A landscape with many peaks, sampled at points; each row gives a point and its height.
From any point a climber takes the steepest step (rise divided by distance) to one of its 2 nearest points. It stops when none of these is higher. Distance is the straight distance between rows; heights are no part of it.
z382: 5 -16 2 -5 22 7 27 9 4 -38 -22 -20 -16 -14 20 -37 -7 7 -24 8 2  h=93
z72: -18 -10 -6 12 -10 -1 12 0 7 20 31 43 30 9 8 9 10 -4 16 23 9  h=288
z780: -13 -11 -19 2 2 -15 10 -10 -3 -7 -7 10 -3 7 -11 5 6 0 6 -3 -19  h=291
z385: -7 -21 1 -7 -4 1 -1 -1 -29 -4 -3 -22 7 7 -8 7 -10 -1 20 -33 26  h=175
z216: 19 11 4 13 8 25 10 -4 5 -17 1 3 7 7 -6 -6 -5 -4 -13 7 3  h=274
z706: -14 20 7 -10 -10 6 -33 4 -3 -10 14 5 17 6 -11 -3 14 11 2 -10 16  h=354
z936: -3 4 -16 16 43 -27 -6 8 8 -11 -1 14 -13 27 -8 -4 16 -1 10 -9 -9  h=346
z646: -20 2 12 -5 4 17 12 13 -9 -48 11 28 -1 -28 -6 -13 15 -17 -1 12 6  h=242
z420: -8 -24 7 13 22 0 23 -11 -11 1 -12 -5 7 5 6 -8 -22 -6 13 15 11  h=155
z764: 15 2 2 2 -4 19 7 -21 -15 -9 -13 -27 16 2 -18 15 2 -1 -11 -16 -6  h=244
z940: 1 -15 13 12 0 -1 21 -17 -1 48 9 0 0 -12 24 8 -6 -14 20 26 -7  h=250
z516: 20 12 8 -5 -10 3 -30 -20 0 22 4 -19 6 4 -5 -4 -9 17 -14 12 12  h=292
z598: 35 -9 -27 -4 27 -6 -25 1 2 -9 -23 -6 -27 3 -8 18 -15 -4 -11 -5 -6  h=10
z230: -6 17 17 5 1 -5 -2 -6 3 -13 1 -21 30 4 -8 -26 36 21 -5 -8 -3  h=378
z23: 13 -13 1 14 40 13 11 -10 -8 4 -11 -19 -5 12 4 -6 -39 -12 2 9 10  h=191
z800: 3 2 -4 7 26 -13 -15 -3 0 -14 24 2 13 10 -28 -21 14 0 -5 -4 14  h=452
z676: -13 -16 12 -25 -12 7 -13 4 -28 1 6 -3 3 -4 -12 8 -16 -4 17 -21 31  h=161
z465: -5 20 5 -16 -11 8 -7 14 8 -10 -1 3 -30 -2 22 -9 1 13 -3 3 -6  h=271
z480: -15 -3 1 12 30 -30 -17 12 13 -24 28 11 8 10 -28 -27 22 -4 -6 -10 2  h=387
z742: -4 -14 -24 -8 -24 -15 20 14 16 18 -3 2 -23 -15 18 10 -14 -3 1 -15 -12  h=310
z753: -13 -3 -19 -5 -26 -6 -17 -11 1 26 -8 14 1 10 1 31 -22 6 6 13 -9  h=283
z220: 8 -26 -17 6 14 -34 -4 29 14 -15 -15 16 -33 1 -6 -6 -16 1 -11 4 -6  h=425
z577: -4 3 8 4 -18 9 -6 0 3 26 41 29 36 -3 5 9 12 1 5 6 18  h=256
z954: -8 -25 2 1 2 9 22 -16 -8 -22 -30 -8 20 -15 2 -12 15 -1 -1 23 -12  h=152
z239: 11 -16 2 4 9 -20 -5 46 19 3 -24 0 -21 -3 7 11 -42 -1 -5 -16 12  h=516
z357: -22 -15 7 -11 -11 -11 -15 27 -13 -3 -17 14 -9 22 -1 22 -16 4 25 -25 15  h=337
z879: -5 -2 -1 -33 -19 9 -4 -6 -13 -5 -2 -15 -7 -33 9 -5 7 -1 9 -11 9  h=137
z868: -2 2 -8 -3 -2 -5 4 15 3 -41 3 0 -5 -14 -14 -17 24 4 -23 -15 -4  h=301
z302: 15 -12 -16 5 53 8 13 -12 -7 -6 -26 -16 -18 17 14 -6 -23 -9 2 5 -6  h=160
z587: -11 -3 -2 -5 6 23 11 -19 -18 -21 -31 -11 13 6 14 0 6 6 8 15 -4  h=180
z570: 14 8 16 -2 18 1 -20 0 0 -17 17 5 4 -1 -32 -24 5 -3 -19 5 16  h=383
z258: 5 -1 28 6 9 5 31 12 8 -26 -25 -21 -4 1 4 -24 -9 7 -32 -5 -10  h=69
z521: 10 -26 -18 7 5 -27 12 36 24 1 -14 6 -29 -13 4 -1 -30 -4 -18 -3 -8  h=465
z728: -13 1 -3 21 -17 -3 7 -6 -12 22 0 9 3 37 11 28 -16 8 22 -4 8  h=428
z179: -4 4 -19 19 9 35 8 -4 6 -29 5 33 26 -7 3 -1 10 -12 4 29 7  h=408
z662: 18 -11 -22 -3 -2 16 12 -1 6 21 -1 -20 -4 -23 4 12 -36 -18 -9 -5 4  h=379
z549: 4 40 5 4 25 45 -3 -10 0 -19 8 8 -5 6 21 -7 4 -5 14 9 13  h=276
z32: 11 1 -1 -16 -4 -1 -4 7 3 37 7 -17 -17 -15 16 8 -39 -8 -3 -8 13  h=426
z670: 14 -27 -1 18 -7 21 29 -11 0 34 11 7 16 -23 21 6 7 -26 22 31 -2  h=207
z405: 31 -4 -30 -11 12 -8 -31 6 -1 5 -6 -9 -22 7 -1 6 -1 9 6 -18 14  h=1
z324: 6 -1 8 -1 -12 -16 -15 33 15 -13 -21 5 -19 16 -4 3 -15 14 -16 -9 -3  h=311
z984: -5 29 -17 -18 -17 -2 -48 13 -2 -10 -9 1 -15 9 5 9 15 25 0 -18 4  h=239
z269: -12 -11 -4 -39 -17 -1 -20 4 -18 3 8 -5 -10 -16 3 -9 2 4 14 -17 26  h=148
z643: 5 14 20 6 2 23 19 -3 7 -6 16 20 3 -11 -7 5 -1 -25 1 11 -3  h=230
z783: 11 -10 -28 -4 -9 -3 2 -5 9 21 -9 -8 4 -32 2 15 -36 -8 -17 18 -5  h=341
z979: -1 18 -11 11 19 47 7 3 5 -39 14 22 7 -10 14 -3 10 -11 3 12 15  h=335
z572: 12 7 -1 -1 0 13 27 -13 6 -7 3 -10 0 -27 7 -12 30 -9 2 4 -14  h=235
z858: 11 32 19 -10 14 33 -8 -17 -8 7 10 -13 -8 -5 15 -5 2 -4 16 7 13  h=236
z842: 2 17 37 13 -17 -7 1 -18 -15 30 17 -18 15 8 8 -1 15 10 6 0 9  h=374
z638: -10 -28 20 -4 3 13 -5 -6 -17 10 -19 -13 19 -29 6 -25 24 -11 13 39 3  h=100
z249: 0 37 -9 7 -1 25 4 -15 3 -8 -11 -9 8 17 12 13 16 11 -2 -8 -17  h=289
z967: -13 15 15 -13 6 26 3 -15 -19 -11 -10 -7 -3 -1 12 -5 7 0 20 2 3  h=206
z945: -13 13 3 -18 2 -17 -16 -23 2 12 -18 -13 -11 -6 12 -11 -3 14 -1 25 -21  h=186
z100: 4 24 6 2 -7 18 2 -21 -7 -11 -14 -21 19 12 -7 11 18 9 -11 -13 -21  h=268
z391: -29 -8 10 0 -24 -24 1 -6 1 33 9 30 7 10 9 9 -8 8 10 26 -9  h=360
z340: 8 0 13 -12 -18 3 -1 0 9 18 31 33 6 -31 -13 7 8 -19 -7 15 -6  h=185
z255: 3 -15 0 8 -6 15 16 -15 -6 22 6 8 18 -26 2 4 24 -23 20 27 -6  h=176
z484: 29 -5 1 4 -19 -10 -19 -5 6 20 3 -20 12 10 -22 -1 -14 15 -27 2 12  h=281
z512: -19 20 12 -23 -29 -10 -21 4 -4 20 -6 -9 -18 6 13 8 -4 17 13 -16 -4  h=218
z442: 9 -5 -5 -1 -17 -28 -11 27 15 13 1 10 -15 13 -12 11 -6 7 -1 -22 0  h=331
z794: -7 2 7 -10 17 -5 6 4 0 -2 -3 -6 -28 5 15 -15 -11 -2 8 -3 -4  h=245
z741: -1 -22 -16 4 -6 -16 21 6 3 12 13 -1 -4 10 8 -12 -1 5 14 -11 11  h=267
z308: -17 -17 -2 -4 -12 -28 2 -15 1 19 -4 4 4 -4 -6 1 -2 1 6 18 -9  h=324
z801: 1 -5 -21 -7 -18 -26 16 4 17 6 0 0 -26 -15 5 3 1 0 -10 -5 -30  h=327
z143: 18 12 14 -6 12 3 -26 -5 4 0 6 -6 -10 8 -17 -10 -9 1 -15 2 9  h=332
z131: 1 17 0 -25 -36 -9 -28 10 3 12 7 -1 -13 -1 -1 7 3 15 -5 -17 3  h=228
z449: -14 21 12 -28 -3 -13 -25 -18 -10 20 -8 -26 -19 -4 11 -7 -7 11 12 -5 -10  h=204
z158: -19 5 28 -9 12 19 9 15 -5 -20 31 36 6 -16 3 -16 9 -19 10 11 19  h=210
z890: 6 -9 -2 16 -4 -28 -18 18 2 -5 1 -5 17 34 -24 -7 8 24 -9 -19 10  h=349
z329: -7 -10 -22 7 -17 -13 1 4 6 -27 0 7 27 3 -31 3 20 5 -17 -14 -13  h=308
z511: -7 27 -6 -1 -1 12 -13 -8 7 -2 6 9 7 11 8 1 16 9 5 7 3  h=320
z294: -9 19 21 15 -4 -11 -10 -18 -3 8 16 -14 24 16 -10 -11 26 17 0 -3 1  h=427
z989: 8 15 -38 -12 -18 12 -30 2 -8 -7 -8 8 -12 1 3 29 5 9 0 -11 -3  h=253
z734: 2 -19 -25 -3 32 1 15 16 -4 -36 -34 -6 -22 -11 13 5 -24 -10 -27 3 -10  h=113
z993: 1 0 -31 -11 -23 2 -27 -6 -6 14 -18 1 -6 17 2 31 -14 12 6 -7 -4  h=266
z372: -13 1 -19 19 41 -31 -2 3 20 -16 22 14 -5 13 -6 -18 21 -5 4 0 -8  h=329
z277: 13 -8 11 19 5 -1 31 1 7 -14 -17 -19 10 17 -9 -3 -5 4 -28 -10 -15  h=51
z507: -4 -2 20 -32 -16 8 -11 -15 -17 19 -1 -17 5 -42 0 1 20 -10 16 9 1  h=123
z10: -10 18 18 21 19 15 7 -18 -5 1 29 10 32 5 -7 7 19 -19 15 0 3  h=174
z87: 3 1 21 7 -14 14 1 -15 -26 -2 -7 -13 18 -1 -22 23 -16 -6 -7 -9 1  h=220
z571: 16 17 38 19 -11 -2 -4 -19 -15 41 26 -1 20 -1 2 11 13 -5 -2 10 8  h=333
z975: -1 -16 -26 -4 41 -7 13 -1 -8 -10 -26 -19 -17 -15 15 -12 -28 -8 -9 10 -8  h=133
z345: 4 -9 -25 7 -26 -6 31 9 18 24 10 5 -13 7 20 10 -6 -2 12 -16 -9  h=293
z714: -5 6 7 -24 -20 -25 -26 5 4 28 30 15 -2 0 -8 -3 6 15 -4 -8 8  h=215
z311: -5 14 7 -6 -11 -6 -2 31 15 -24 -21 4 -34 2 20 -8 -6 19 -19 -4 -14  h=290
z554: 20 3 11 6 22 19 16 -5 5 -2 -9 -21 -8 -1 5 -8 -27 -9 -12 2 0  h=227
z291: -3 -11 -24 -2 -14 1 8 -5 -3 -22 -17 10 11 7 -14 10 6 2 -13 -1 -17  h=282
z686: -17 -6 -3 18 1 16 11 1 9 -7 21 37 35 1 0 2 11 -12 7 25 13  h=330
z359: 27 -4 -4 17 -10 -12 -12 11 6 -5 -9 -12 13 26 -28 3 -3 18 -25 -18 5  h=317
z234: -6 4 11 11 12 18 9 -23 -11 4 10 5 23 -7 -7 4 26 -16 23 17 -8  h=146
z671: -16 -21 11 -5 -8 4 4 -7 -29 -7 -20 -29 22 -11 -16 12 -23 -2 -3 -17 11  h=196
z228: -16 5 4 -1 -7 4 -5 31 -3 -9 0 11 -3 26 6 14 5 7 27 -33 19  h=359
z84: -6 6 -6 0 3 -12 -27 16 2 -12 13 -1 11 21 -14 -13 16 14 0 -16 20  h=388
z251: 33 5 -12 9 18 -4 -1 5 18 -8 -10 -7 -22 14 -5 1 -5 1 -22 -9 -13  h=22
z822: 9 30 -4 -2 -8 21 17 -6 7 -4 2 -16 -10 -7 21 -4 18 1 5 -12 -10  h=264
z59: -15 8 -2 21 -8 -5 -3 16 5 5 3 16 5 38 1 19 -2 9 15 -16 1  h=389
z33: 1 -13 28 -21 1 10 -17 -17 -23 23 5 -13 13 -34 -1 -20 34 -13 16 24 4  h=107
z358: -8 4 7 3 1 14 19 23 2 -55 4 12 -6 -19 -6 -20 18 -4 -19 -4 -1  h=273
z684: -1 21 12 16 22 24 20 -9 3 -3 28 15 6 1 -11 16 3 -28 13 -5 -5  h=202
z450: 6 10 24 11 -5 6 8 -22 -3 37 20 6 0 1 14 15 -4 -11 14 18 -2  h=287
z412: 8 -3 9 -7 -10 -3 -9 28 3 14 -10 -14 -16 3 5 17 -38 -1 0 -26 12  h=469
z488: -25 -10 7 13 -27 -23 9 -6 -12 32 9 13 7 20 8 23 -15 7 16 0 2  h=393
z610: 0 -1 14 -4 2 -8 22 -3 8 -2 12 -9 -7 -16 6 -31 21 1 4 4 0  h=211
z793: -2 1 15 -28 -11 -14 -18 -2 -2 29 35 33 -1 -16 -12 4 2 -5 -8 8 -2  h=201
z356: 28 1 -5 24 12 0 33 -5 20 1 -8 -18 -7 18 1 1 -9 -1 -26 -7 -26  h=37
z996: -11 -35 0 2 1 2 8 -8 -6 -2 -29 -4 20 -31 -2 -15 4 -8 -1 39 -7  h=127
z515: -1 4 -4 9 -3 -13 2 -4 6 -24 7 -7 23 0 -25 -13 30 8 -18 -13 -14  h=334
z371: 5 1 -13 8 26 -32 -7 26 17 -12 -4 23 -39 10 0 3 7 3 4 -4 -12  h=384
z40: 2 -10 -31 0 -19 -9 -11 -19 9 30 -8 7 4 -5 1 23 -25 -2 -4 30 -16  h=305
z669: -3 6 -13 2 -13 -29 1 18 21 6 12 18 -22 7 -9 8 7 -1 1 -19 -18  h=351
z674: -5 -18 4 8 25 8 30 0 -2 -20 -27 -14 3 11 18 -25 -12 9 -1 12 6  h=124

Where does a climber stop that starts at each point below?
z993 | z239
z610 | z669
z255 | z294
z954 | z179
z277 | z216
z734 | z216

Call two points neighbours if one is among the 2 nearest of the other. Go from one point of each pair to the other, from neighbour to neighbour, staying as high as possible. Name the lowest point that can't be avoided.
z294, z800 | z610
z179, z728 | z638
z294, z669 | z741
z728, z294 | z291
z239, z84 | z484
z800, z239 | z372
